A landscape with many peaks, sampled at points; each row gives a point and its height.
A climber steps from a point to whichever of its 5 nearest points has the largest rise for the distance, and stops where none of them is higher. Distance is the straight distance between rows; heights are no part of it.
(1022): [217 126 129 201 128  76 130 158 155  96 146 131  93 155 137 128 142 179
 178 132 116 150 145  89 110 160 106 126 134 100 112 125 122 146 121 119
 123 116 140 119 159 150]  height 36.8
(1182): [130  69 114 166  54  95 128 152 141 136 173 192  83 166  73 113 104 130
 131 174  99 135  89 110 133 142 159  81 109 120 107 101 119 150 153 152
  90 173 155 162 111 114]  height 38.2
(1129): [201 182 126 151 174 130 103 130  99  88 138 103 109 144 173 145 179 159
 179 124 132 139 189 109  89 140  83 200 168  72 133 104 121 143 136 114
 150 115 129  93 145 123]  height 57.6
(1233): [156 150 129 128 172 156 109  98 103 110 117  98 139 123 144 153 163 122
 139 115 144 126 177 130  89 129  89 176 157  86 120 120 135 122 138 112
 132  90  96 115 153 106]  height 40.5
(179): [153  90 125 165  37  92 144 187 135 182 179 166  89 156 116 105  87 152
 145 157  92 121  59  99 136 148 171  94 110 145 135 116 144 141 115 187
 117 173 173 142  98 118]  height 41.9
(802): [173 132 115 180 119  85 145 156 157 135 138 136  98 157 135 113 120 150
 152 120 108 120 128 112 134 142 110 102 123 134 138 134 134 145 103 140
 126 121 139 105 135 147]  height 61.7
(560): [157 149 126 145 168 139 122 120 111 113 114 104 136 140 152 147 142 135
 133 122 121 137 140 124 110 143  99 172 157  95 144 118 119 124 131 106
 136 102 112 127 134 130]  height 56.0
(870): [ 79  92 132 100  74 126 144 132 140 155 142 158 134 112  77 114 133 121
 116 148 117 108  86 161 145  95 172  81  92 170 120 146 129 106 135 144
 100 165 133 166 132 128]  height 60.2
(588): [139 190 109 115 179 156 127 119 118 133 120  94 137 117 160 126 153 115
 112 118 142 111 159 145 120 128  82 163 151 140 176 132 122 119 119 139
 174  86  98 102 133 146]  height 58.3
(716): [ 27 110 150  65 101 135 153 122 133 167 111 108 155  92  96 115 114 117
 125 140 121  97  66 162 149  81 169 104  93 188 142 154 132 102 117 149
 109 164 101 167 127 126]  height 47.2
(1400): [133 158 140 109 198 183 106  76 100 116 105  91 157 101 156 154 164  97
 121  95 150 124 178 142  98 123  90 172 157 112 121 138 137 117 121 104
 123  88  90 109 166 101]  height 31.3
(1373): [ 64 153 144  49 158 144 145  97 103 145  96 110 182 109 125 136 124 108
 104  98 168 103  96 159 151  95 149 143 118 165 157 139 133  94 117 153
 168 120  96 158 121 136]  height 35.8
(1356): [163  93 125 185  96 106 100 142 149  91 133 148  87 149 105 128 144 157
 148 146 127 169 158 100 105 177 129 122 126  74  83 143 116 120 157  96
  95 138 163 139 145 110]  height 45.5
(1160): [228 180 136 196 146 105 113 162 125  69 147 104  88 154 171 139 169 186
 196 156 125 159 181  85 106 154 104 174 174  88 107 101 117 163 124 111
 137 118 155  96 149 146]  height 24.5
(1351): [139  89 127 157 101 127 114 136 138 104 119 151 101 133 104 142 139 148
 134 147 127 168 155 116 114 163 134 108 121  89  77 146 106 113 162  90
  93 153 156 128 140 106]  height 53.4
(212): [ 96 102 122 126 101 138 137 124 128 126 123 142 135 118  95 123 139 130
 111 138 150 123 110 135 144 120 147  91 110 145 104 115 126 117 145 115
 117 149 145 134 123 134]  height 54.1
(273): [ 89 109 146  93 153 172  96  70 126  97 109 138 159 101 119 154 123  90
 121 125 152 151 151 129 124 112 140 163 148  94  88 137 130 135 150  85
 108 128 134 147 130  98]  height 69.7
(328): [ 25 126 149  63  94 144 151 115 126 156 109 117 173  75  85 124 110 116
 112 126 131 101  81 174 160  83 165 127  96 178 130 150 113 109 133 113
 110 163 116 180 112 139]  height 43.9
(1017): [210 177 143 178 153 120 110 145 112  70 138 104  97 151 169 136 177 178
 190 145 118 155 175  88  97 140  99 185 166  88 119  97 112 165 133 116
 136 117 139 100 145 142]  height 32.3
(737): [193 115 127 176  51  88 139 205 138 184 175 155  83 172 120 103  83 163
 153 171  97 120  70  81 125 163 154 105 112 154 159 128 150 168 104 194
 136 151 174 110  92 138]  height 42.1
(723): [171 106 111 153  72  85 145 183 137 177 169 154 102 169 125 113  96 142
 133 139 100 112  82 105 117 142 157 108 105 142 150 139 148 147  96 187
 123 156 158 125  95 131]  height 52.0
(164): [170 149 145 144 163 146 112 104 106 110 114  94 130 145 147 157 168 133
 150 122 133 133 180 116  93 133 105 189 184  65 119 115 128 134 138  97
 122 100 114 117 143 111]  height 39.7
(1057): [149 183 118 140 141 110 148 156 137 131 131 103 114 132 184 107 114 116
 134 127  99 124 129 150 142 130  88 139 142 166 190 112 133 154  93 150
 166 102 108  83 124 162]  height 57.9
(1027): [182 149 115 175 143  85 140 156 145 119 133 122 103 142 140 125 133 156
 152 119 107 130 139 117 138 155 100 124 138 122 128 116 121 139 113 124
 136 117 138 110 153 154]  height 63.2
(1501): [150 174 117 157 144 101 149 159 148 136 135 108 112 142 168 110 106 131
 141 127  96 116 135 132 148 139  96 118 140 156 175 125 132 151  99 140
 161 110 115  84 127 159]  height 63.6
(1014): [ 89 150 138  92 136 125 153 140 109 136 116  98 138 129 149 117  96 108
 104 117 112 104  86 154 147 100 148 110 115 185 175 115 136 111  79 162
 164 118  99 109 126 144]  height 63.7
(162): [143 108 122 122  89  95 149 151 120 162 152 158 105 153 119 115 117 137
 124 118 108  91  89 127 129 129 148  85 100 156 156 144 138 113 104 171
 126 143 141 120 110 136]  height 58.7
(546): [187 100 111 193 104  83 133 158 165 123 147 158  90 163 128 111 127 158
 141 122 111 136 131 106 117 156 113 108 110 116 120 143 125 147 132 146
 109 127 150 129 133 136]  height 54.5
(529): [148 177 134 123 125  98 140 181 127 158 130 109 108 146 174  90 108 119
 127 136 101  95 113 127 153 142 117 108 120 174 185 149 129 156  72 173
 176 120 132  73 104 153]  height 41.5
(628): [139 135 111 161 139 100 149 149 136 135 130 115 121 146 146 119 120 143
 122 112 121 113 122 139 133 136 119 114 130 149 142 115 123 135 110 134
 133 119 133 107 134 148]  height 61.1
(1489): [202 127 116 166  84  92 147 184 161 169 152 152  93 165 133 113  99 155
 157 146  94 110 120 100 125 150 123 106 113 142 172 137 150 155 101 179
 136 131 161 107 102 143]  height 62.3
(171): [198 169 123 162  91 102 148 205 168 154 154 123  96 156 159  83 114 151
 168 169 101  99 123 112 130 155 115  97 117 147 207 168 150 153  94 194
 162 118 153  76 102 157]  height 44.9
(601): [ 99  87 130  95  72 112 143 141 136 169 156 155 114 129  98 120 127 116
 119 154  98 101  64 142 139 103 162  72 102 160 147 138 136 103 119 165
 102 155 130 152 116 125]  height 73.3
(299): [119 198 115 110 127 108 149 164 112 154 132  95 133 134 192 106 107  97
 114 137  95  83 113 147 149 122 119 128 127 181 208 139 128 142  75 164
 184 117 110  74 107 160]  height 23.3
(661): [141 177 123 106 195 174 114 101 108 145 100 101 138 107 161 141 172 119
 126 108 148 109 178 148 101 135  86 174 167 112 157 139 124 112 126 118
 149  85  97 105 148 132]  height 53.2
(1068): [161  73 101 187  70  99 113 154 164 115 165 182  85 158  91 131 121 139
 137 147 116 153 125  94 110 159 125 103  97 102 102 125 113 143 168 134
  88 153 162 161 121 127]  height 55.5
(439): [232 156 117 181 124  83 134 174 172 109 153 142  69 163 157 102 144 174
 192 162 116 132 155  95 127 149  96 106 147 105 144 122 135 171 101 149
 148 109 147  89 150 162]  height 44.2
(1046): [ 51 127 136  58 150 166  98  51 119 113 117 170 175  67  91 138 119  79
 113 100 150 143 138 145 125  88 151 157 133 103  84 129 133 133 153  65
 111 139 110 168 136 101]  height 59.8
(147): [176 190 110 152 174 129 129 132 138 116 127 101 118 132 176 125 149 138
 149 131 123 132 151 131 115 145  73 177 161 110 175 107 121 151 123 129
 168 105 117 101 139 153]  height 71.4
(1521): [ 24 122 157  45 129 141 154 121 126 163  97  95 167  91 104 134 109  99
 118 120 137  99  57 160 150  77 165 119 101 203 173 147 124  99 106 152
 134 154  96 164 119 138]  height 68.0
(16): [ 77 127 150  77 177 190  96  33 117  99 122 127 170  78 110 151 149  72
 114  76 163 149 170 155 121 115 126 188 147 117  70 146 136 122 142  73
  92 129 100 142 152  96]  height 50.9
(23): [ 67 109 138  73 112 119 157 127 133 159 129 114 145 108 131 118 113 125
 115 129 118  91  68 154 152  92 168  93  97 181 160 143 139  97 105 168
 120 150 109 126 128 131]  height 56.2
(1257): [220 111 124 200 105  81 135 174 179 127 156 150  86 161 131 119 121 167
 179 142 104 137 142  96 124 159 101 103 127 112 137 130 134 166 122 151
 123 113 151 132 138 153]  height 48.5
(564): [124 161 122 123 134 114 152 150 121 149 125 104 127 136 152 113 111 130
 103 109 107 110 109 139 144 112 125 114 117 173 173 123 126 133  91 156
 159 123 111  94 114 142]  height 42.5
(1186): [135 184 121 115 152 114 151 147 128 126 125  95 133 136 174 116 105 106
 113 122 111 112 132 135 139 128 103 143 130 172 188 113 117 144  95 148
 165 105 106  91 115 165]  height 51.3
(76): [128 132 125 128 168 169 119  96 115 121 118  98 165 116 144 149 132 115
 109 120 153 128 144 128 119 119 122 159 146 106 120 130 130 115 141 102
 136 102 120 127 130 116]  height 33.6
(1241): [  4 121 155  52 103 140 146 110 127 170 103 110 177  79  74 130  94  98
 112 129 138  97  64 174 155  71 172 127  84 196 143 160 101 111 129 123
 102 155  95 200 100 129]  height 52.1
(463): [ 87  85 135 113  74 117 132 126 147 146 155 183 124 123  68 111 129 130
 119 158 121 122  97 144 143 120 162  84  92 148 108 123 133 121 148 134
 102 161 135 173 121 128]  height 51.1
(478): [223 131 126 182  95  92 142 189 182 142 160 145  80 164 140 113 118 164
 183 158  99 126 149 100 126 152  97  95 128 108 155 137 153 175 109 171
 139 113 149  92 123 147]  height 45.0
(814): [136 125 142 125 168 172 110  77 116 117 112  97 146 121 141 157 153  99
 120 114 148 133 168 137  97 126 112 169 161  84 101 134 128 115 133 105
 120  88 108 126 141 105]  height 73.8
(1139): [ 70 125 147  70 161 172  98  36 122  82 125 159 165  95  88 155 139  82
 123  85 155 168 159 143 113 114 132 176 134 109  65 135 114 134 162  65
  96 118 119 164 145  82]  height 47.7
(215): [132 101 148 131 144 164 111  97 121 102 114  98 145 133 137 156 145 113
 130 127 140 158 165 124  96 136 114 173 158  74  86 127 125 123 142  92
 106 107 119 137 139 100]  height 77.1
(1370): [222 118 132 216 108  81 115 168 155  81 152 145  84 157 123 141 153 185
 179 147 115 166 161  88  97 179 117 117 133  76 105 128 119 148 135 128
 102 136 151 138 154 136]  height 38.1
(624): [102 174 116  76 175 158 131 113  87 136 119 102 165 120 151 126 133 111
  97 104 159 104 132 149 135 102 101 140 130 165 166 128 132 105 109 154
 178  83  90 123 120 165]  height 28.7
(267): [141 147 109 147 155 129 149 142 123 118 122 110 136 131 142 129 112 134
 110 110 128 120 135 133 133 129 112 139 140 148 158 109 114 127 121 126
 154  98 120 113 131 143]  height 54.6
(82): [ 93 120 134  81 168 178 111  78 111 131 109 128 171 100 137 136 141  81
 100 105 167 125 144 140 127  99 146 160 149 113  97 146 139 108 133 102
 131 112 116 131 128 112]  height 34.9
(325): [ 27 132 152  45 129 148 144 114 128 157  94 122 197  75 101 128 116  97
 111 119 147  98  75 168 158  78 150 150 111 154 141 145 132 107 136 129
 139 147 106 171 113 124]  height 51.2
(931): [151  88 125 159  93 124 104 132 151  96 129 163  75 150  82 133 138 139
 155 163 119 183 167  94 104 166 135 120 120  77  57 133 113 118 173  93
  72 154 159 145 139  87]  height 45.4
(282): [151 108 100 177 120 107 133 142 134 125 135 141 111 141 130 125 137 139
 113 118 127 134 126 117 124 145 122 105 114 132 117 131 115 125 128 124
 114 133 145 129 130 136]  height 53.3
(254): [ 47 123 136  71 127 150 151 105 128 135 102 116 180  87 111 129 119 117
 116 130 152 102  89 157 155  87 159 133 111 159 138 120 132 103 126 128
 146 149 114 161 112 128]  height 40.6
(29): [ 94 152 128  82 173 157 131 104 102 131 101 112 169 112 141 132 133 117
  80 107 158 104 109 150 142 103 122 151 128 148 155 115 141  97 121 147
 168 103 105 135 115 135]  height 24.6
(181): [177 104 113 165  81  87 134 172 155 153 164 163  94 167 130 112 106 146
 138 124 104 130 105 107 127 142 126  93 112 142 137 135 142 151 111 170
 114 141 156 123 109 136]  height 55.4
(455): [204 160 115 166 126  87 148 184 175 129 150 124  83 154 164 105 134 160
 177 151 104 130 147 107 136 149  90 105 145 123 159 136 146 167  96 162
 155 113 150  77 145 168]  height 43.3
(761): [ 90 180 140  56 158 136 144 123  95 125 116  92 146 132 165 124 108  98
  88 109 139  95 108 157 138  99 125 135 125 176 201 129 119 113  81 169
 182  96  81 105 111 161]  height 36.2
(420): [115  94 113 152 100 130 116 123 135 119 139 170 107 126  86 119 137 137
 122 154 149 151 128 121 131 141 145  84 104 117  88 126 117 122 168 107
 103 165 153 144 124 118]  height 59.3
(39): [ 83  97 145  97 142 160  96  66 133  87 113 150 137 110  85 152 124 102
 143 115 124 193 169 121 110 114 130 147 151  93  42 120 116 144 173  67
  77 135 132 167 141  70]  height 70.5
(1484): [165 175 123 151 124  91 146 167 148 143 139 119  99 144 162  92 111 128
 150 140  91 109 122 129 143 145  99 116 136 154 174 139 140 153  82 150
 166 112 134  75 120 165]  height 59.7
(1091): [131 184 112 131 160 121 140 132 121 128 123 100 127 135 165 117 114 116
 110 114 110 119 130 148 136 128 100 142 135 165 182 110 119 129 101 138
 168  99 111 107 116 160]  height 51.7
(535): [112 139 125  95 189 183 107  70  99 124 105 105 177  97 134 153 152  97
  99  96 170 123 160 139 126 124 116 160 144 122 112 151 150 114 128 112
 135 100  95 120 146 114]  height 34.7
(906): [191 120 113 194 124  97 136 148 142 106 136 135 106 143 122 133 141 166
 149 129 123 147 148 112 112 169 108 118 129  94 117 132 109 128 133 118
 104 121 143 129 157 137]  height 45.2
(1252): [104 123 123 114 160 147 130 113 113 126 105 120 166 117 132 150 123 124
  93 115 157 114 112 131 140 116 133 143 130 128 123 121 132 105 140 113
 141 118 125 130 119 133]  height 33.8
(1228): [104 160 120  97 163 146 144 119 107 134 112 108 163 128 142 143 121 123
  91 107 142 109 123 140 136 112 129 145 120 154 156 108 124 106 126 143
 164  97 109 128 111 145]  height 35.0
(1305): [141  70 120 194  57  89 116 163 150 131 182 198  81 170  75 120 111 134
 139 169  93 143 109  94 131 161 137  90 118 113  86 105 117 147 164 141
  76 175 165 165 111 120]  height 46.2
(1065): [218 159 138 197 127  93 115 154 122  79 147 108  92 148 152 128 163 191
 188 138 126 157 160  88 108 159 112 150 151  77  95 115 114 145 132 104
 124 122 147 111 169 142]  height 17.3
(280): [134  98 142 140 131 150 101 105 118  93 111 117 124 134 122 156 138 124
 139 127 115 174 169 108 107 148 126 143 165  72  74 132 120 128 151  91
  94 124 139 136 137  95]  height 36.6
(1514): [123 118 148 110 164 176 100  63 117 107 107 106 149 117 124 158 156  92
 125 107 148 156 174 133 102 132 119 182 167  92  86 140 133 124 133  96
 105  98 112 126 147 106]  height 56.3
(849): [130  86 125 115  61 102 145 160 134 182 162 167  99 154 116 113 102 130
 130 155  94  93  62 118 132 119 170  81 102 137 149 132 127 126 117 184
 122 163 142 135  97 112]  height 55.1
(279): [102 123 131 109 118 116 152 132 118 143 123 116 131 135 131 123 120 133
 107 111 128 109  92 145 151 103 151  82 104 170 145 113 123 118 100 151
 128 139 126 123 115 134]  height 49.8
(337): [144  80 128 162  85 124 105 127 143  93 142 178  93 133  85 128 128 145
 137 158 123 169 151  98 106 175 133 106 112  95  73 133 117 123 185  95
  80 153 164 154 123 107]  height 46.8
(1047): [ 79 103 143  96 126 164 104  91 114 110 106 143 167  89 102 136 107 103
 120 130 142 158 137 129 133 114 150 123 132 102  79 134 131 139 162  72
 105 151 141 149 128 101]  height 60.3
(762): [160  78 126 188  80 102  94 155 161  93 150 192  73 168  77 134 122 144
 156 169 107 178 144  78  94 174 131 119 113  85  74 125 108 134 182 113
  74 169 162 165 130  99]  height 45.6
(758): [149  86 108 167  92 104 111 132 139 113 144 165 100 142 106 125 135 141
 131 140 134 147 126 110 127 154 129 101 107 115  99 128 116 108 150 118
 102 149 155 132 127 137]  height 66.9
(632): [166  79 112 187  66  87 125 175 158 152 177 170  89 175 117 122  91 140
 140 142  93 137  99  96 131 149 135  90 109 117 123 118 135 160 138 173
 102 159 162 139 110 126]  height 48.0
(1411): [130 134 138  98 117  94 141 157 108 180 136 130 116 133 147  97 109 133
 123 131 105  82  84 138 146 119 156  96  95 175 167 140 133 136  83 180
 152 140 127  98 102 130]  height 43.6
(374): [104  94 144 122 132 163 109 102 123 102 107 120 133 118 110 140 120 123
 122 139 143 170 151 120 119 131 138 135 132  92  85 119 119 128 166  73
 102 137 147 131 131  93]  height 60.5
(1028): [143 124 125 135 111 102 144 142 131 136 136 135 105 147 135 112 122 136
 117 116 112 107 105 138 143 131 137  90 112 165 157 122 133 130 102 140
 135 128 135 103 122 138]  height 79.7
(940): [172 153 127 172 144 121 131 136 117 109 118 101 123 143 152 147 136 156
 144 127 126 149 157 112 110 152 103 164 152  85 125 111 111 133 141  94
 132 114 127 125 146 127]  height 80.4
(1341): [163 128 125 187 144 100 129 144 127 116 126 116 114 139 139 141 142 161
 129 124 112 145 135 134 120 149 113 133 139 103 122 121 107 131 136 109
 123 119 129 117 153 137]  height 47.6
(1280): [179 179 118 171 164 121 124 138 128 105 135 100 123 135 161 126 135 156
 159 128 123 145 151 117 110 153  89 172 160 102 150 102 113 147 129 121
 147 114 128 107 143 146]  height 76.6
(249): [108 192 110  97 209 185 110 104  87 143  97  80 168  95 161 124 152 103
 100  98 172 100 166 152 124 111  86 167 144 149 158 139 135 112 118 130
 169  86  90 107 149 130]  height 39.3
(175): [134 156 124 107 188 172 113 100 103 136 103 104 155 112 144 140 150 116
 107 109 159 112 156 140 120 124 101 162 151 114 137 132 132 109 135 119
 143  89 108 125 135 118]  height 65.4
(142): [157 115 135 162 142 136 113 124 116 106 103  94 126 139 136 155 136 148
 141 135 127 154 145 119 112 151 120 163 151  73 105 123 119 127 141  90
 115 120 135 122 139 118]  height 35.4
(548): [ 82 126 128  89 148 137 144 113 110 133 111 114 154 124 136 129 123 127
 100 112 152 112  87 133 153  95 145 121 124 168 154 110 124  96 119 150
 152 127 116 136 108 136]  height 33.1
(1472): [ 71 175 142  50 153 134 140 113  97 143 114  97 152 114 144 119 106 107
  94 106 141  81  87 168 141  86 136 130 122 181 194 140 135 102  90 179
 188  94  81 126 115 150]  height 44.4
(198): [134  98 110 134 101  98 149 135 135 150 135 145 101 142 126 121 130 140
 118 123 121 110 102 135 137 129 140  86 117 158 129 127 131 126 112 151
 128 142 136 129 121 138]  height 63.5
(662): [129 210 104 104 193 168 126 117  97 142 119  75 154 118 176 117 159 109
 108 112 153 104 168 153 124 125  75 161 152 136 185 130 135 116 122 134
 179  69  97  94 139 151]  height 52.2
(1264): [ 52 140 164  38 147 135 146 118 115 145  95  94 158 104 141 120 106 106
 105 118 132  94  71 151 150  83 151 129 109 185 187 128 127  94 104 174
 157 125  79 141 120 144]  height 52.6
(874): [ 52 110 143  83 100 132 142 119 128 145 117 132 171  89  83 127 121 128
 113 140 130 112  89 156 154  97 146 102 103 173 119 140 131 112 136 126
 115 163 127 167 124 137]  height 45.8
(590): [ 95  98 149  98 145 170  95  79 132  87 112 139 145 110 116 152 114  92
 125 117 136 175 165 114 113 117 141 151 146  87  55 125 124 135 162  80
  92 126 134 161 133  77]  height 79.6
(1401): [ 73 121 134  76 161 169  98  49 120 110 115 146 170  79 114 142 128  67
 120  99 153 149 149 137 128 104 149 159 143 100  80 145 153 130 139  83
 117 134 105 150 140 104]  height 62.4
(312): [175 144 120 153 100  89 142 177 144 159 139 133  90 166 146 103 108 141
 140 124 103 100 119 119 136 139 118  98 103 155 160 149 140 149  88 167
 138 127 147  94 118 139]  height 71.5
(138): [ 95 177 141  80 138 113 150 155 102 150 126  88 127 118 171 100  93 104
 107 126 107  83  85 146 142 110 143 121 113 181 197 137 124 130  68 173
 178 114  84  97 119 152]  height 42.9
(1409): [ 47 129 137  53 159 169  99  53 117 129  95 148 186  76 105 142 134  71
  99  85 154 121 137 151 148  83 148 163 133 113 101 143 154 110 145  93
 142 135 107 147 132 103]  height 57.7
(309): [ 30 124 149  59 121 160 126 105 115 146  99 135 187  73  84 125 114 107
 115 125 131 117 102 161 150  86 150 136 110 128 105 139 130 120 149  95
 129 156 114 181 105 105]  height 44.8
(844): [ 95 104 118 106  91 122 150 131 134 143 134 143 126 121 111 115 132 130
 116 124 137 117  97 140 150 108 163  77 104 160 121 124 129 109 137 138
 118 157 131 133 125 125]  height 58.9
(525): [113  97 143 113 149 169 111  83 123 110 112 122 157 114 129 156 123 105
 114 125 149 159 157 125 122 127 127 148 151  86  87 128 136 128 155  81
 119 127 133 140 121  98]  height 67.3
(791): [155  90 106 168  85  93 141 146 152 141 150 159  97 144 120 114 130 138
 126 124 118 123 108 114 133 129 135  92 112 128 131 133 130 136 131 155
 108 146 153 131 118 139]  height 54.4
(860): [110 130 152  92 174 192 103  53 112 103 119 108 164  95 129 159 161  88
 115  86 157 140 181 147 112 120 121 181 160 117  83 150 135 119 130  95
 106 107 101 133 161 109]  height 45.3
(1189): [156 175 118 124 185 152 124 112 107 124 121  98 134 125 160 134 148 133
 137 125 140 116 166 132 104 145  87 180 164 104 163 116 121 125 126 121
 154  87 103 121 132 126]  height 65.1
(1077): [ 84  98 132  94  85 116 144 130 132 166 134 141 128 113 108 108 127 133
 117 134 113  97  86 151 149  99 174  78  97 170 136 147 134 101 113 158
 112 154 118 143 127 125]  height 65.0
(430): [ 73 110 123 102 109 141 133 116 110 134 112 141 168  90  89 121 113 131
 114 136 147 122 116 140 152 101 154  95 106 139 105 129 132 122 148  97
 123 160 129 165 118 120]  height 49.7
(1488): [105 163 125  94 161 127 145 120 107 134 111 106 144 130 150 124 105 114
  97 107 136 111 105 142 137 105 128 131 129 173 177 107 128 111 102 153
 160 107  97 113 111 143]  height 45.1
(1030): [ 86  98 123 120 137 154 125 106 117 123 117 124 161 105 112 143 119 125
 110 127 151 141 120 132 132 115 142 118 131 127 104 118 124 115 157 103
 125 149 131 142 122 127]  height 48.1
(818): [ 65 123 133  80 146 157 102  76 123 120 112 149 172  79 102 126 116  89
 108 116 144 140 136 136 130  94 147 146 136 100  90 129 137 136 156  76
 119 146 125 156 119  98]  height 63.9
(382): [162  85 131 182  72 113  94 152 158  87 133 183  67 170  69 135 135 160
 175 160 115 193 178  86  79 176 131 127 125  65  46 129 118 124 190  99
  76 155 164 160 134  75]  height 35.9
(119): [122  92 122 149 120 132 131 127 124 111 120 138 123 123 121 132 134 140
 107 130 151 146 128 120 133 138 143 115 116 118  98 122 117 106 150  99
 121 151 157 121 130 113]  height 50.2
(1258): [ 78 103 134 116 119 150 122 123 114 119 123 149 149  97  90 121 133 135
 117 140 146 147 126 130 139 116 158  97 118 120  91 124 137 133 166  98
 108 155 147 150 126 114]  height 55.2
(611): [142 115 123 159 148 137 126 125 116 124 111 110 138 132 139 153 134 141
 118 121 134 154 139 111 121 147 119 148 144 105 119 121 115 123 146  98
 130 118 137 134 131 134]  height 43.7
(1066): [102 101 156  91 154 171  89  64 138  88 126 129 147 111 120 150 148  84
 125 114 146 171 179 136 109 122 128 172 154  92  68 129 131 134 155  85
  91 118 122 148 137  90]  height 73.7
(733): [ 80 111 137  94 138 147 134 117 118 135 112 131 168  94 122 134 122 133
 101 127 152 120 107 142 151  96 158 124 116 135 115 125 129 113 141 114
 143 138 125 144 111 125]  height 41.1
(1328): [124 187 110 101 207 174 116  98  84 130  94  78 163 104 169 128 172 106
 114 106 156 107 183 152 118 122  85 163 152 134 138 138 143 120 121 110
 142  90  87  95 158 120]  height 40.4
(796): [176  95 131 203  91  96 107 154 156  93 148 163  83 156 110 130 142 165
 151 146 121 161 146 100 102 171 122 128 112  74  94 139 113 132 150 119
  86 150 155 150 145 127]  height 47.3
(1471): [105  86 118 123  58 108 139 128 138 155 154 187 112 139  74 109 125 109
 123 158 113 108  92 133 146 120 165  78  91 141 115 117 126 120 146 156
  94 157 140 175 114 126]  height 58.8
(270): [ 82 151 130  75 172 171 110  80 108 138  89 121 191  90 133 130 138  95
 101  95 178  98 121 134 142 100 136 158 123 136 124 144 146  99 127 124
 162 106 102 128 136 128]  height 24.0
(1353): [ 70 132 145  69 143 133 146 124 113 153 109 102 155 109 128 130 116 126
 112 110 137 104  86 146 152  81 153 114 102 179 165 111 132 102 111 164
 152 129 101 137 117 142]  height 42.4
(488): [ 63 116 135  74 149 165 129 101 118 138 107 129 192  85 121 129 121 108
 100 111 159 115 111 154 149  94 157 141 123 128 123 125 137 109 144 123
 142 135 118 148 105 132]  height 37.3
(1335): [123 108 119 136 132 127 144 136 125 136 122 123 128 129 123 126 126 139
 105 114 135 133 117 133 135 125 133 104 117 146 123 115 122 115 130 119
 128 136 138 124 123 129]  height 45.9
(1209): [107 121 134  96 180 179 102  63 118 109 115 108 168 106 133 163 150  93
 114 103 160 139 163 136 116 128 121 172 155 100  95 145 141 118 139  93
 118 104 110 135 136 106]  height 44.3
(176): [ 99 106 125 115 152 161 123 110 122 118 105 124 159 111 129 151 120 118
  99 123 153 146 140 122 132 123 138 137 134 114 110 117 128 115 150  92
 123 136 132 125 116 117]  height 46.7
(17): [179 174 121 172 151 102 135 160 163 109 137 100 108 137 158 116 123 149
 162 133 103 133 141 132 149 146  93 141 151 140 154 107 120 160 104 126
 159 111 125  94 142 157]  height 69.1
(718): [111 190 114  96 150 134 145 137 113 134 128  95 135 135 172 119 116  98
 102 118 128 109 128 152 134 107 103 144 140 172 203 116 118 124  92 155
 180  93  91 111 111 168]  height 43.5
(749): [135  78 119 171  26  73 138 180 138 179 178 172  83 157  96 108  94 142
 145 184  77 114  61 103 146 146 173  80 119 133 121 110 137 156 141 166
  98 180 188 150 103 103]  height 36.4
(104): [126  82 119 149  32  92 126 163 129 162 177 172  94 156 106 118  98 134
 128 166  90 104  68 119 139 128 164  80 117 131 132 112 138 145 130 169
  99 176 160 147 105 108]  height 41.8
(87): [230 160 126 197 137  83 118 173 142  74 161 126  75 165 159 130 169 186
 195 154 132 157 175  74 107 158 110 142 157  92 104 103 112 167 123 113
 132 105 161  99 168 157]  height 32.6
(639): [116  86 137 139 115 147  96 114 124  93 112 143 107 137  97 144 141 132
 141 140 116 196 173 116 119 151 133 127 139  84  36 133 111 129 172  72
  78 147 146 135 141  76]  height 23.9
(626): [136 181 139  94 210 182 124  86  84 102  88  61 152  98 179 141 201 120
 130  97 145 125 198 154  90 123  70 185 170 106 140 124 142 144 116 114
 139  92  75  73 174 106]  height 33.2
(740): [161 104 119 183 127 108 120 139 133 106 120 130 107 140 131 140 135 147
 126 127 121 148 140 118 123 165 127 120 125  97 105 125 115 117 142 103
 110 138 155 122 147 133]  height 43.8
(1413): [169 133 118 155 105  91 146 159 148 166 141 151 103 161 134 112 107 140
 138 122 107 107 115 131 140 141 126  92  97 148 150 145 136 141  91 172
 135 127 142 107 106 140]  height 63.4
(1174): [182 126 134 194 119 102 114 149 120  83 125 115  92 141 136 146 156 178
 159 151 122 168 166 109 103 167 115 149 146  65  81 129 125 128 141  93
  99 119 133 122 160 111]  height 2.8
(491): [121  85 115 139  89 109 142 131 140 132 148 157 110 142 104 119 126 133
 110 127 138 124 114 131 141 135 143  79 105 143 120 121 123 116 142 141
 108 152 138 145 124 135]  height 56.6
(697): [108  72 125 129  47 101 137 138 148 154 167 179  99 148  82 121 112 114
 122 169 100 107  84 129 126 124 165  83 100 137 126 112 132 137 143 156
 100 161 146 158 116 117]  height 49.9
(744): [217 154 137 188  77  97 136 212 172 169 158 143  78 159 136 100  96 164
 169 189 102 116 122  90 129 163 108  99 114 144 190 142 159 158  97 189
 160 120 162  85  99 151]  height 52.3
(865): [154 124 113 156 118  95 150 154 143 142 144 130 103 154 132 116 125 137
 125 106 120 128 128 120 134 137 119 102 117 147 135 134 125 138 104 137
 127 122 139 111 131 143]  height 61.6
(595): [130 126 114 135 149 138 151 133 120 134 119 119 137 128 143 137 114 133
  99 111 146 125 118 135 139 118 123 123 120 150 146 108 114 109 121 125
 147 126 115 122 121 146]  height 47.5

Where does a climber stop that starts at each point below?
(1030) => (590)
(733) => (590)
(1065) => (940)

Call two points neighbours if one is among the 5 nearest of the other. Go from one point of each pair to the other, from neighbour to neighbour, staying as high as possible. Name the lowest point that can't be avoided.
(1014), (1521) => (1264)
(601), (940) => (491)
(940), (1028) => (802)
(215), (590) => (525)
(312), (1028) => (1413)
